Points, in no order, along strands that fork, close into loops and pass close to each other.
(in the rows, 128 means zero)
Two points are linked if the straight distance between their rows is under 199. Some points are linked to none.
K_372: [104 124 116 144 135 126 151 156 135 127 127 125 157 136 124  93  82 165
  92 152 114 155 100 130  94 160  79 151 101 112  52  83 159 116 142 151
 164 142 120 144 107 152 122  98 110 132 147 155 152 120 134 112  63  90
 126 115 129 121 125 134 134]
K_886: [131 144 147 122 110 149 102 170 108 125 150 147 159 110 167 116 119 120
 128 141 121 174 134 137 157  87 147 101 112 214 190 182 116 126 164 115
 142 109 112  67  76 116 153 160 159 141 155 114 148 116 106 118 149 175
 137  95 175 120 145 131 131]
K_996: [165 135 123  97 153 106 103 138 164 160 148 137 164 130 126 140 100 133
 149 118 145 141 148 102  94 123 136 124 149 149 147 134 111 109 103  97
  80 149 134 137 114 139 101  74 143 120 131  96 154 103 109 178 156 120
  79 162 144  94 138 115 102]
K_338: [175 115  88 158 105 137 136 112 132 106  73  82  99 161 114 175 176 145
 127  77 153 101 141 118 123 116 137 103 120  82  66  89 160 121  94 101
 154 140 192 198 123 158 153  77 111 120 118 135 132 129  92 121 110 146
  76  64  72 100  84 156 154]
K_889: [156 126 117  82 159 129 174 121 141 175  95  87 154 112 154 119 133 106
 135  77 134 127 207  58 177 153 175 119 166 121 165 108 136 138  79 158
 178 106 150 181 136 131  68 150 166  75  88 174 170 142 180 108 126  87
 107 182 102 148 161  79 148]
K_288: [140 109 144 145 107 120 121 127 141  79 126 173 109  96 114 145 137 133
 134 164 128 111  82 184  78 102  86 120 115 123  77 162 101  90 140 137
  80 121  99 101 126 129 119 117 101 187 153  90 112 115  95 135 133 148
  92  70 156  98 121 179 129]
K_493: [128 114 145  79 118 144  78  87 124 104  95 116  97 140 181 140 105 159
 207  91 143 109 161 114 141  98 186 109  92 124 208 138  94 130 111 143
  69 119 105 135 156 159 109  89 129 108  70 117 132  86 132 126 189 176
 109  77 147 169 194  85 142]
K_13: [163 148  96  97 110 106 157 163 118 134  85 100 161 108 174 127  99 153
  91 121 133 158 121 161 153  91 130 103 125 171 117  98 152 136 181 114
 153 133 135 106  82 128 116  97 141 133 181 123 184  84 154  96 120 104
 123  78 171 100 135 141 118]
K_440: [102 124  96 124  91  98 104 128  91 101  84  98 103 158 148 134 103 201
 117 121 171 102 115 119 155  46 151 102  81 152 147  82 151 120 187 101
 126 165 152 124 133 129 166  86 118 107 184 140 179  91 103 109 135 139
 112  24 101  98  95 110 111]
K_22: [175 145 122  98 112  92 151 151 112 149  92 125 179 113 103 134 134 125
 171 123 110 149 121 184 160 133 155  97 128 160 100 136  69 161 134 106
  98 128 107  88 108 132  95 125 139 110 126 128 172 116 172 113 127 113
 153 142 173 136 181  99 115]
K_872: [183 148 122  55 134 143 110 130 123 170 164 169 149  95  96 137 110  80
 158 141 117 133 126 149  78 180  90 128 160 104 129 146  79 138 127 107
  65 141  98  78 136 136  90 145 131 160 107  79 120 137 139 187 144 110
 141 235 183 137 164 116 108]
K_24: [144 134 122 122 133 110 153  87 141 147  98 113  99 145  76 138 143 128
 131  91 128 115 138 105  83 166 127 129 168  78 109  97  99 163  71 104
 135 157 143 156 165 145  77  97 131 122 106 143 120 138 160 131 117 109
 119 182  76 149 137  98 105]
K_71: [185 149 119 125  85 120 124 103 127  77  70 144  99 118 109 153 141 165
 199  87 123 106 142 182 155 114 160  92  81 114  83 140  67 152 117 108
  71 108  97 115 155 184 120  86 104 146  99 125 135  88 134 117 121 163
 117  61 175 144 193 131 153]
K_257: [ 73  79 180 114 146 119 150 131 133 129 150 100 150  94 159  83 110 107
 103 170  92 151 105 108  96 160 134 172 148 133 203 164 160 144 148 204
  89 114 114 120 138  84 105 183 124 101 142  80  77 113 140 100 166 136
 173 196 112 169 158 114 126]
K_921: [168 113 110 111 135 135 100 137 160 125 118 129 137 122 203 165 134 134
 139 109 170 128 169  87 158  91 145  92 143 171 153 146 161  76 119 137
 134 110 176 147  96 124 129  94 140 141 157  98 159 114  75 166 170 159
  48  82 144  60  87 148 158]
K_75: [ 98 116 148 169  87 134 129 129 115 111 141 125 115 150  86 112 162 100
 140 161 104 116 100 138 140 147 138 134 108 127 114 150 126 150 146 116
 101 127 113 104 140 147 179 189 127 112 123 149  89 127 120 109 111 148
 200  97  95 168 127 144 132]
K_845: [150 100 168 141 139 163  99 132 174  67 125 146 167  87 181 113 146 151
 168 142  84 159 140 153 129 122 145 133  91 139 100 158 149  58  94 186
 137  67 104 152 101 188 116 100 123 128  69 103 119 115 116 137 123 142
  67  81 156 113 155 153 198]
K_975: [ 34 130 122 149 124  79 132 133  52 134 146  94  99 162 142  61  73 184
  84 146 144 133  79 100 120 119 108 147 114 104 175  84 157 168 186 165
 127 192 102 112 137  94 138  91 121 125 171 111 127 109 132  82 133 122
 184 163  92 159 138  85  88]
K_194: [112 120 112 131  96 100 112 104 104 111  79  75  81 145 114 170 155 154
 117 128 161  91  98 119 164  63 166 112 101 115 140 105 129 152 142  99
 144 163 163 152 165 118 149 117 126  95 143 141 151 126 122 106 135 131
 116  57  70 126  87 104  89]
K_715: [ 68  94 141 154 152 135 151 122 141  87 112  88  84 140 148 150 158 135
  80 129 135 102  87  91 129  97 126 139 154  71 140 105 174  90 114 156
 181  96 173 204 134  62 149 127  76 121 139 139 106 160 104 119 139 115
  66 105  72  99  53 137 125]
K_437: [157 160 125  87 140 152 118 131 125 129 129 178 108 108 205 126  81 147
 118 125 135 158 139 144 105 132  96 125 129 137 163 140 133 131 174 147
 132 113 112  97 116 122 115  89 140 184 145  89 130 116 131 119 148 152
 127 129 204 116 154 158 131]
K_979: [154 175 117  70 158 126 101 142 129 198 174 157 169 131 123 126  79 110
 143 117 143 156 154 127 102 171 108 146 156 144 155 122  95 143 132  81
  88 152 114  91 120 121  98 113 163 147 140  98 159 121 130 165 136 112
 134 208 181 128 154  95  87]
K_583: [137 122 131 157  92 141 153 191 123  97 122 136 183 103  94 116 161 106
 108 172  91 149  86 186 142 143  95 110  97 161  37 135 120 111 156 129
 176 118 112  96  70 140 148 192 116 140 136 177 138 149 132 120  57 102
 143  98 146 120 115 145 131]
K_998: [103 121 151 107 169 136 128 152 158 159 158 138 197 113 153 100  88 118
 135 159 103 189 140 111 129 140 152 150 122 190 147 143 120 104 118 154
 124  97 109 119 100 130 110 137 146 112 117 138 160 122 135 131 116 121
 111 144 155 131 155  98 128]
K_175: [163 179  99 117 100 135 140 144  62 165 144 135 128 142 101  89 103 141
  94 132 144 132 123 138 160 167 101 147 150 109 128 125 139 185 203  91
 115 182 125  63 139 130 153 144 146 144 141 121 136 117 151 100 114 125
 244 204 136 172 130 121 104]
K_409: [120 160  98 135 118 105 100  82  94 164 143 111  53 176  89 150 125 132
 138 111 181  78 135  92 139 121 153 143 157 100 184 109 103 182 132  76
 111 200 150 124 198 101 127 108 148 111 142 119 131 138 127 137 164 127
 165 176  62 160  98  85  70]
K_377: [141  87 131 145 103  76 171 124 165 108  71  80 178 114  87 127 170 133
 123 144  82 134  85 141  80 119 124 118 127  86  43 104 120 123  78 162
 158 129 126 180 113 187  83  97 115  90  95 157 140 130 146  99  85 101
  97 114  80 118 152 129 150]
K_859: [184 118 121 145  98 119 141  99 143  83  57 107  97 137  82 163 187 122
 158  83 123  98 132 137 159 118 157 111 101  96  72 120 102 137  92  89
 153 126 147 178 141 176 147 115 110 113  82 158 125 139 140 114 109 144
 100  83  98 132 123 150 152]
K_631: [146 136 148 137 135 178 107  95 155  98 163 200  91 123 121 131 120 136
 166 101 129 103 169 128 100 158 111 131 103 108  95 138 111 102  97 123
  96  87 105 116 154 154 141 122 117 179  84 116  83 122  95 174 115 162
 112 118 171 130 134 163 174]
K_528: [ 96 108 139 137 143  88 126 124 166 155 131 116 152 103 109 137 144  89
  87 181 127 121  69 122  77  98 119 144 185 127 143 152 110 100 117 139
 125 136 142 153 122  72  98 131 117 117 181  83 111 149 124 132 152  84
  77 160 101  84  85 136  70]
K_504: [130 120 128 167 144  97 154 132 169 150 119 106 198 150  61 116 158 108
 124 120  98 122 141  93 113 163 133 144 142 108  61 105 131 115  58 133
 169 132 142 188 114 173 117 114 142  88  96 191 145 151 137 133  70 100
 112 143  68 129 127 118 156]
K_381: [103  79 150 132 117 107 164 119 151 113  61  73 156 113 123 126 169 130
 118 157  85 146 101 152 130 109 147 126 100 111  98 123 127 120 103 170
 182 113 111 173 119 156 111 154 119  73  91 188 131 137 167  71  95 110
 123  84  87 139 155 124 148]
K_667: [136 132 135 161 135 154 136 138 145 140 139 137 116 140  82 138 175  96
 100 136 147 107 124 133 150 133  98 133 147 126  89 115 135 122 112  89
 178 133 166 147 117 117 168 170 123 144 123 156 121 163 118 140  97 101
 113 123 100 120  51 153 107]
K_451: [104 119 127 149 153  86 116 120 153 131 140 128 115 134 131 151 131 132
  97 142 163  99  82  91  91  72 124 145 162 117 147 136 143  83 113 101
 110 144 170 172 139  72 116  88 114 134 185  96 136 138  71 174 166 118
  65 130  94  77  52 125  92]
K_284: [ 86 160 115 144 159 114 132 122 110 129 180 181  92 148 148 101  59 175
  89 121 135 141  91 139  61 158  68 167 124  95  99 101 124 130 165 136
 100 149  85 117 148  99 131  84 123 193 158  94 111 128 114 147 119 135
 143 156 169 111 146 157 119]
K_561: [197 183  88 107  73 119 133 109  78 107  69 130  74 131 114 170 130 165
 179  71 147 114 144 188 170 112 145  91 108 102  98 120  73 182 166  82
  91 162 121  85 146 154 130  98 114 153 119 122 151  95 160 100 121 147
 160  98 188 138 163 125 115]
K_687: [187 137  64 104 126 138 165 149 119 146  89  74 136 129 162 146 116 147
  89  79 152 121 184 120 186 102 148  99 120 154 108  75 178 122 141 120
 186 132 181 141  91 137 133 103 142 121 154 144 160 101 136 113 120  99
 107  87 133 106 107 141 141]
K_182: [157 149 123 101 160 155 155 135 151 138 156 187 155 109 123 112 104 138
 131 130 106 139 154 123  87 196  64 153 154 101  62 103 114 122 101 148
 137 116 116 129 119 156  97  98 129 168 101 123 120 152 136 160  87  98
 117 194 159 120 138 134 153]
K_482: [ 47 118 146 162 159 131 141 169 122 168 172 118 185 139 134  63  92 135
 103 183 110 180 103 106 127 132 124 151 120 175 131 121 134 123 157 148
 149 137  99  96  92 105 144 147 150 104 149 164 138 120 129 110  88 122
 163 133 112 140 133 110 111]
K_679: [ 79 102 161 165 120 138 121 130 124 105 143 112 101 116 155 139 147 109
  82 187 117 126  60 143 121  90  99 144 122 136 162 157 149 114 171 154
 141 113 126 125 112  73 170 171 100 136 165 102  88 141 104  93 161 138
 117  87 112 108  81 183 116]
K_287: [148 139 131 132 119 109 115 127 136 154 141 153 124 114  96 161 157  83
 115 157 135 117  94 156 101 123 105 131 161 137 133 160  94 142 126  86
  95 151 135  98 132 106 106 148 139 146 159  86 123 152 127 148 152 107
 128 166 131 107  91 150  72]
K_711: [ 63 114 132 180 143 148 143  98 119  80 141 107  31 160  92 141 152 154
  81 114 141 108  86 125  94 141 109 147 131  45 121  84 167 120  96 150
 173 117 143 189 146  90 173 115  83 149 121 137  61 158 114 125 131 129
 114 120  83 157  69 128 119]
K_68: [172 104 142  90  97 137 116 111 128  92 118 162 128  88 121 150 174  85
 173 146  91 105 118 195 104 153 131 103 132  98 110 171  84 141 115 141
  60 103  90 109 149 179  89 151 112 131  76  93  89 131 150 148 154 128
 126 131 165 160 175 141 157]
K_981: [137 139 149  68 164 142  93 116 122 135 154 163 108 104 200 133  72 123
 136 121 118 139 110 148  49 145 100 145 117 100 182 143 134 115 139 166
  64 120  69 113 147 118 105  91 129 177 117  35  95 109 124 160 175 141
 114 164 198 138 185 142 134]
K_632: [ 65  98 159 177 102 123 148 102 141  85 105  93 107 156  93 123 172 141
 118 145  90 129  98 125  93 140 134 142  77  82  81  90 134 114  98 176
 179 110 113 177 144 162 141 162 111 102  79 201  96 142 148  87  86 131
 136  90  72 167 136 118 156]
K_602: [169 116 122 121 144 155 158 152 140 108  79  97 147 117 172 141 152 132
 124 103 119 141 176 126 196 114 144 112  92 154  99 115 170 102 120 148
 203 100 151 168  95 150 151 137 120 105 124 163 159 129 142  98  87 121
 103  68 135 112 111 151 173]
K_728: [ 75 110 152 151 167 121 152 119 155 129 187 163 156 128  91  98 101 136
 113 163  89 138 111 123  39 179  86 169 128  95  74 117 117 115  88 177
 106 119  84 129 142 132  94 119 122 143 101 132  99 149 132 161 102 106
 134 181 125 149 152 129 145]
K_435: [160 161 127 134 160 159 144 151 133 115 121 128 199 125 143 120 120 134
 164  90  97 144 209 129 207 149 171 107 102 199 105 133 145  92  98 116
 185  86 130 134  85 142 143 133 142 110 106 182 171 141 164 114  84 138
 125 122 175 108 151 122 190]
K_18: [163 169  87 136  93 143 138 106  85  74 144 182  94  91 110 120 116 117
 161 142 124 114 148 194  92 173  68 130 121  77  75 136  94 163 156 139
  72  95  97  82 182 152 122 140  87 184 114 114  54 120 124 132 105 144
 180 134 175 162 157 156 187]
K_328: [167 127 127 129 106 134 145 157 138  83 124 181 152  88 127 131 132 129
 126 150 110 148 108 184 124 131  94 111 122 148  63 150 106 105 141 142
 128 103 106  96  95 149 121 128 111 171 124 122 144 118 110 127  94 136
 114  97 175 105 141 159 159]
K_324: [163 101 151  84 149 123 116 137 168 163 115  99 165 102 133 141 164  76
 174 110 128 137 172  98 167 128 181 114 158 143 165 156 103 118  77 128
 127  96 131 160 140 144  98 155 151  72  81 146 148 148 168 153 144 101
  87 177 114 149 161  72 136]
K_976: [ 36  86 173 169 139 128 151  99 120  98 152  97 117 148 144  79 118 137
 105 145  91 129 112 103  93 177 136 170 121 101 165 137 180 151 123 209
 116  96  97 145 143 110 125 161 111 107 125 139  67 117 135  87 141 149
 187 127  91 183 163 119 159]
K_815: [124 164  95  95 113 133 134 129  67 148  94 105  98 144 172 125 110 151
 127 113 158 120 140 138 192  86 146 120 117 149 188 131 135 178 204 130
 134 164 134  84 132 117 143 131 146 117 149 130 145 111 140  85 142 157
 176  98 127 141 130 116 107]
K_432: [207 148 107  98 129 132  79 143 157 133 132 144 149 122 155 156 121 133
 155  87 157 134 180 127 111 113 121 100 138 174 130 137 140 101 111  84
 107 151 149 119  94 142 126  71 150 154 157  67 160  99  87 174 175 149
  75 122 175  61 121 148 141]
K_951: [154 101 107 136 148 131 159 138 169 143 105  77 158 112 161 157 128 117
  75 131 143 120 128 116 109 117 101 119 163 114  93 103 173  90 116 144
 158 118 180 170  93 119 113  96 114 127 163  94 122 129 108 127 132  99
  63 113  95  69  82 177 134]
K_781: [117 135 156 155  87 138 103 121  99 108 153 146  92 145 100 124 125 115
 141 127 133 100 122 137 136 133 155 136 119 149 160 175 125 173 165  83
  66 138 113  68 158 133 174 175 141 121 140 103 101  95  99 123 152 191
 203  96 118 163 137 144 121]
K_85: [158 171 104 126 111 148 124 100  84 159 152 153 133 153  81 115 115 124
 169  99 129 129 158 136 157 186 115 136 133 104 111 127  83 181 152  92
  86 139 114  77 152 141 140 159 140 132 110 146 130 123 137 124 115 153
 216 178 159 165 162 113 128]
K_484: [102 100 151 146 108 139 139 115 129 127 122 108 119 145 111 130 177  91
 142 131 121 109 132 115 168 125 168 130 112 129 165 153 127 150 117 128
 137 102 129 150 148 133 165 208 144  84  86 179  94 156 141 106 138 148
 160 114  82 174 128 140 150]
K_47: [ 67 110 157 151 155 120 137 122 123 143 174 131 121 123 103 103 133 107
  72 154 112 131  93 109  93 158 104 187 173 105 170 160 173 144 139 157
 103 141 116 105 144  75 137 170 113 132 164  92  62 146 137 128 149 114
 184 215  90 152 117 138 104]
K_485: [135 109 165 116 107 170  87 167 161 109 178 162 139  79 170 147 149  84
 140 151 112 161 142 138 138 112 127 108 139 178 189 187 139  83 128 131
 162  83 116  94  92 127 148 189 132 165 119  85 115 136 100 146 160 160
  98 108 179 104 115 172 149]
K_703: [202 195  89 110  89 130 113  97  82 147 103 156  89 134  85 160 146 124
 174  66 145 104 171 170 186 135 126  93 138 117 113 131  79 178 141  41
 118 147 145  83 138 143 128 142 131 138 129 144 147 133 145 141 129 137
 182 163 177 131 143 137 100]
K_641: [132 171  83 141 118 126 132 126  86 175 140 131  88 153  91 122 130 122
  74 139 166 112 102 132 115 160  85 142 166  93 120 100 142 173 168 100
 132 196 138  98 145 107 140 131 138 147 160 106 122 152 159 111 117  82
 190 201 113 140  70 122  66]
K_325: [137 122 128 141 170 127 131 175 173 162 174 139 237 129 112  90  88 121
 138 132 103 176 163  96 115 168 123 144 129 180  85 112 138  92  75 124
 119 122 124 131  79 148 115  92 153 108 125 150 175 124 104 157  86 107
 103 153 146  95 158  96 155]
K_661: [111  96 119  92 151 116 128 118 143 135  88 103 135 122 179 131 112 157
 137 117 136 124 155  83 166  86 181 116 126 144 176 123 144 123 125 168
 133 119 148 166 134 136 100  98 137  89 124 152 173 114 136 116 167 125
  90  99 118 108 143  91 132]
K_475: [188 127 133  76 120 144 114 121 133 154 126 146 124  85 151 167 155  63
 122 135 122 149 135 151 129 124 114 129 177 137 193 180 132 144 150 126
 124 118 128  99 123 115 102 166 128 137 130  64 109 161 153 119 171 123
 117 190 170 108 116 152 103]
K_825: [179 115 131 105 120  86 160 167 155 128  70  94 193  96 135 142 151 128
 141 138 110 159 121 172 154  94 163  88 124 177 114 137 124 129 137 118
 137 117 120 128  81 149 104 113 137 102 142 122 175 100 166 113 118 106
 106  88 164  96 166 127 127]
K_520: [135  75 132 117 142 131  83 132 173 109 125 125 141 134 177 146 119 155
 170 116 147 130 147  76 143  83 169 102 118 158 162 142 150  73  94 157
  94 115 144 165 113 152 128  78 129 101 111 132 158 104  74 163 175 161
  51  76 119  78 131 106 162]
K_856: [ 34 102 125 174 123 107 121 124  98 142 141  76  94 183  82  98 136 143
  90 148 136 102  97  66 135 110 153 135 126 102 151  98 152 142 123 158
 170 157 150 174 169  97 141 148 117  85 128 184 119 148 133 105 117  98
 156 137  37 165 107  68 109]
K_300: [ 87  68 173 148 134 136 133 128 175  87 120 123 120 117 167 141 153 127
 112 167 114 130  95 126 134  95 133 132 126 126 135 153 142  75 110 159
 146  84 139 166 122 106 144 154  99 119 118 135 110 141 108 119 150 151
  74  82 100  99  80 171 144]
K_358: [ 90 144 100 137 174 127 147 118 110 183 169 142 104 135 113 105 106 123
  64 132 141 142 114  94  87 183  88 164 192  99 148 111 162 147 127 133
 142 164 131 134 139  76 114 131 125 157 158 108 100 170 150 135 132  90
 160 230  98 140  97 121  82]
K_197: [145 148  84 132  78  84 119  93  86 141 100  54  69 161  91 175 158 121
  99 132 175  80  90 138 130  92 151 121 138 102 159 106 114 183 154  77
 124 208 149 124 183 105 120 112 140 106 161 115 146 135 158  95 137  89
 161 129  73 145  88  88  62]
K_344: [121 156 102 151 127 118 111 125 114 135 136 148  92 168 109 126  91 178
 129  98 166 100 137 114 131 122 116 133 113 124 113  81 124 146 131  87
 121 173 143 130 151 135 147  76 137 142 137 141 145 114 118 146 115 144
 132 111 111 129 108 116 107]
K_565: [166 109 137 107 160 149 150 135 172 135 134 150 146  88 163 140 128 111
 108 127 112 136 136 125  81 158  76 137 171 112 102 127 159  91 106 158
 151 110 146 152 104 144  95  88 117 157 122  82 111 145 132 152 122  99
  77 165 134  91 108 170 132]
K_727: [ 85 123 154 151 108 126  92 135 118 119 143 133 117 126 157 126 121 130
 121 163 138 132  95 119 144  59 145 122 119 182 170 167 132 115 172 121
 127 144 133  93 116  97 164 161 141 130 176 128 130 117  84 121 158 157
 132  62 114 107  94 146 111]
K_598: [ 79 118 142 117 171 148 115  97 135 107 154 157  61 133 176 141 100 153
 132  98 159 105 144  81 120 113 126 152 134 112 191 127 160 102 104 165
 119  90 164 173 148  87 140 105 108 141 122 113 102 145  89 165 182 162
  76 130 120 120 103 124 129]
K_491: [112 156 142 161 156 169 137 161 135 133 165 163 168 137 131 105 124 113
 128 114 120 160 176 104 189 153 127 137 115 187 120 113 144  97 107 114
 211 102 136 122  81 132 167 188 143 134 120 192 131 157 128 132  73 129
 139 126 139 120  97 134 160]
K_926: [136 133 109 134 122  65 175 160 111 187 102  52 190 121  80 108 163  89
 122 139 112 133 129 145 192 126 182 123 120 172 101 113 111 157 114  96
 160 146 136 133 114 106 119 178 167  61 130 187 177 127 185  99  89  74
 158 141  99 151 133 100 104]
K_784: [129 176 106 101 174 143 137 145 126 153 168 197 123 143 199  90  42 159
  77 114 132 164 142 121 107 165  71 150 129 133 132  91 147 128 187 144
 151 133 119 116 121 109 117  72 150 192 165 102 140 114 127 132 111 127
 149 151 193 104 136 146 134]
K_618: [108 144 116 143 135 133 159 106 114 115 187 168 149 128  77  85 115 120
 138 158  93 136 123 134  64 223  79 158 135  70  65 108 106 162 120 175
  74 116  87  89 172 143 106 163 118 141  98 145  67 140 141 148  96 120
 203 192 136 177 166 119 177]
K_934: [  8  79 157 167 144 121 152 122 106 117 128  66 121 154 141  68 137 147
  83 163 103 142  98  77 131 128 131 155 113  91 167 116 178 138 133 222
 169 122 121 154 137  99 127 174 109  82 132 170  94 147 143  77 120  99
 177 152  57 167 139  95 144]
K_331: [ 52 119 107 138 114  75 112 126  82 124 111  90 118 148 160  91  76 182
  91 170 144 129  70 127 121  64 134 117 100 135 158  97 140 129 193 126
 128 178 125 113 131 102 134  84 112  96 197 114 162 107 118  91 136 106
 140  82 103 121 108 101  87]
K_937: [128 113 174 110 161 193  97 150 158  88 161 175 152  86 194 114 118 119
 154 154 100 169 151 141 114 140 128 125 108 166 164 162 149  76 122 173
 158  55  96 110 110 150 128 133 134 162  90  95 112 128 130 127 128 142
  98 116 202 133 146 166 180]
K_233: [119 126 147 161 117 156 130 119 117  88 147 170  81 107 116 158 158  93
  99 154 122 104  81 166  92 136  84 138 139 115 117 164 146 121 152 143
 102 109 116 102 133 101 151 158  94 180 150  87  65 129 102 128 152 159
 145 112 143 123 102 195 130]
K_434: [130 104 145  76 147 153  98 110 135 131 131 122  83 108 192 152 118 105
 126 127 150 127 137 113 111  92 140 125 149 127 225 169 146 130 131 160
 105 109 136 136 140  95 116 135 122 133 116  85 109 143 122 135 195 138
  88 152 153 121 126 128 104]
K_735: [118 104 138 113 113 103 111  95 132 118  80 106  84 144 143 165 125 151
 162 116 152 100 121 117 143  68 181 119 119 124 188 135  95 151 113 135
  97 140 138 150 172 132 108 100 121  97 111 123 140 111 130 118 177 152
 105  88 105 129 156  98  99]
K_669: [182 147 141  77 123 116 105 123 125 110  98 124 154 118 143 133 117 152
 212 102 118 135 154 162 146 127 175 101  95 131 135 145  78 131 117 120
  76 109  92 111 136 169 104  91 131 129  77 109 159  92 161 124 155 146
 130 115 189 151 213  86 142]
K_812: [ 79 142 133 141 137 100 112 135 117 173 170 131 139 160 104  90  91 147
 130 150 151 145 112 106 123 120 135 154 122 148 146 117  90 143 130 103
 100 167 118 103 138 111 123 117 148 111 146 142 148 113 127 138 127 126
 159 137 112 153 131  87  86]
K_938: [ 95 138 127 156 149 142  97 113 120 105 143 171  61 170 143 132  99 195
 143  89 170 107 148  96 131 101 109 145  99 121 138 102 159  94 123 120
 135 136 152 149 151 115 169  75 107 163 135 138 119 117  84 155 128 186
 100  67 109 107  92 142 132]
K_946: [134 113 102 152 154 143 151 117 139 123  97  86  98 148 146 156 153 122
  96  91 170  83 147  79 122 118 123 122 163  79 116  80 174  99  98 128
 162 123 209 205 134 106 132  93  99 131 134 122 122 147  88 138 135 120
  71 113  56  93  66 141 133]
K_624: [125 160 108 106 136 123  89  73 119 150 137 140  33 162 137 167 117 142
 156  79 183  83 142  91 108 107 133 133 157  99 206 119 113 156 119  99
  79 166 155 132 190 100 123  87 130 130 136  94 111 130 114 162 200 155
 111 162 109 134 113  94  67]
K_963: [135 122  99  98 139  96 181 145 136 210  89  57 187 110 102 100 138  99
 105 123 128 139 163  91 173 151 152 128 168 141 116  90 121 150 100 128
 167 140 153 156 131 113  72 163 164  81 129 174 164 126 189 102  91  63
 133 181  96 146 155  80 116]
K_454: [164 131 154 125  87 138 101 131 109 124 153 141 161 137  81 135 164  74
 207 110 102 114 174 161 183 149 178 103 108 163 143 186  78 153 122  68
  99 109 103  94 131 132 165 196 142  94 101 165 121 142 129 154 140 165
 180 154 161 157 170 120 145]
K_199: [148 119 108 172 139 107 145 155 164 142 150 137 215 150  60 118 139 114
 134 127 102 139 133 124 113 149 124 119 122 147  25 109 123 103  64 101
 129 132 128 156  79 172 134 106 145 103 133 170 158 132  92 167  75 113
 100 119 108  90 121 125 162]
K_464: [178 162 141  54 151 186  84 104 128 142 165 170 122  96 154 124  83 111
 175 111 114 140 151 140  96 168 114 124 135 100 160 140 110 119 119 129
  81 100  93  85 140 163 113 125 132 165  70  72 112 126 139 168 151 129
 136 190 205 151 192 127 160]
K_647: [107 145 137 166 125 186 139 144 134 135 178 179 125 142  80 106 157 103
 102 131 124 138 151 136 149 177  90 142 127 124  77 123 134 114 126 120
 173 105 127 106 109 142 168 194 127 151 102 181 100 169 124 151  67 115
 176 142 130 143  91 160 156]
K_406: [155 129 136 148  85 147 150 162 109  76 100 135 146 102 103 131 183  81
 150 131  90 123 140 188 184 136 131  92  73 147  64 154 109 121 151 112
 180  82 108 121  96 154 162 206 124 131 101 199 127 157 146 115  72 128
 156 115 155 141 139 159 161]
K_630: [140 129 125 144  98  91 134 154 124 162 108 111 156 132  58 139 171 100
 120 141 123 112 105 150 159 118 140 119 124 150  83 131 109 154 116  61
 151 161 141 135 123 123 144 162 146 101 139 168 157 144 144 140  88  91
 139 130  94 137  99 120  88]
K_930: [110 155 132 162  77 129  78 122  95  92 129 146  88 148 128 135 116 154
 160 124 143 115 123 153 145  64 148 103  89 180 155 166  95 142 168  73
  90 152 106  71 119 126 179 136 153 157 160 117 138  79  78 130 155 195
 144  33 135 127 128 139 116]

How many points has the smallest loop of links through each point below? Write none if it is on no loop.
K_338 -> none
K_812 -> none
K_825 -> none

A fork is a point with three links, a tip a point with one. Leave the first point through the second and follow the links. Name the first fork or tip that comes.
K_667; K_647 -> K_669
K_602; K_435 -> K_324
K_504; K_199 -> K_451
K_661; K_520 -> K_284
K_703; K_85 -> K_856
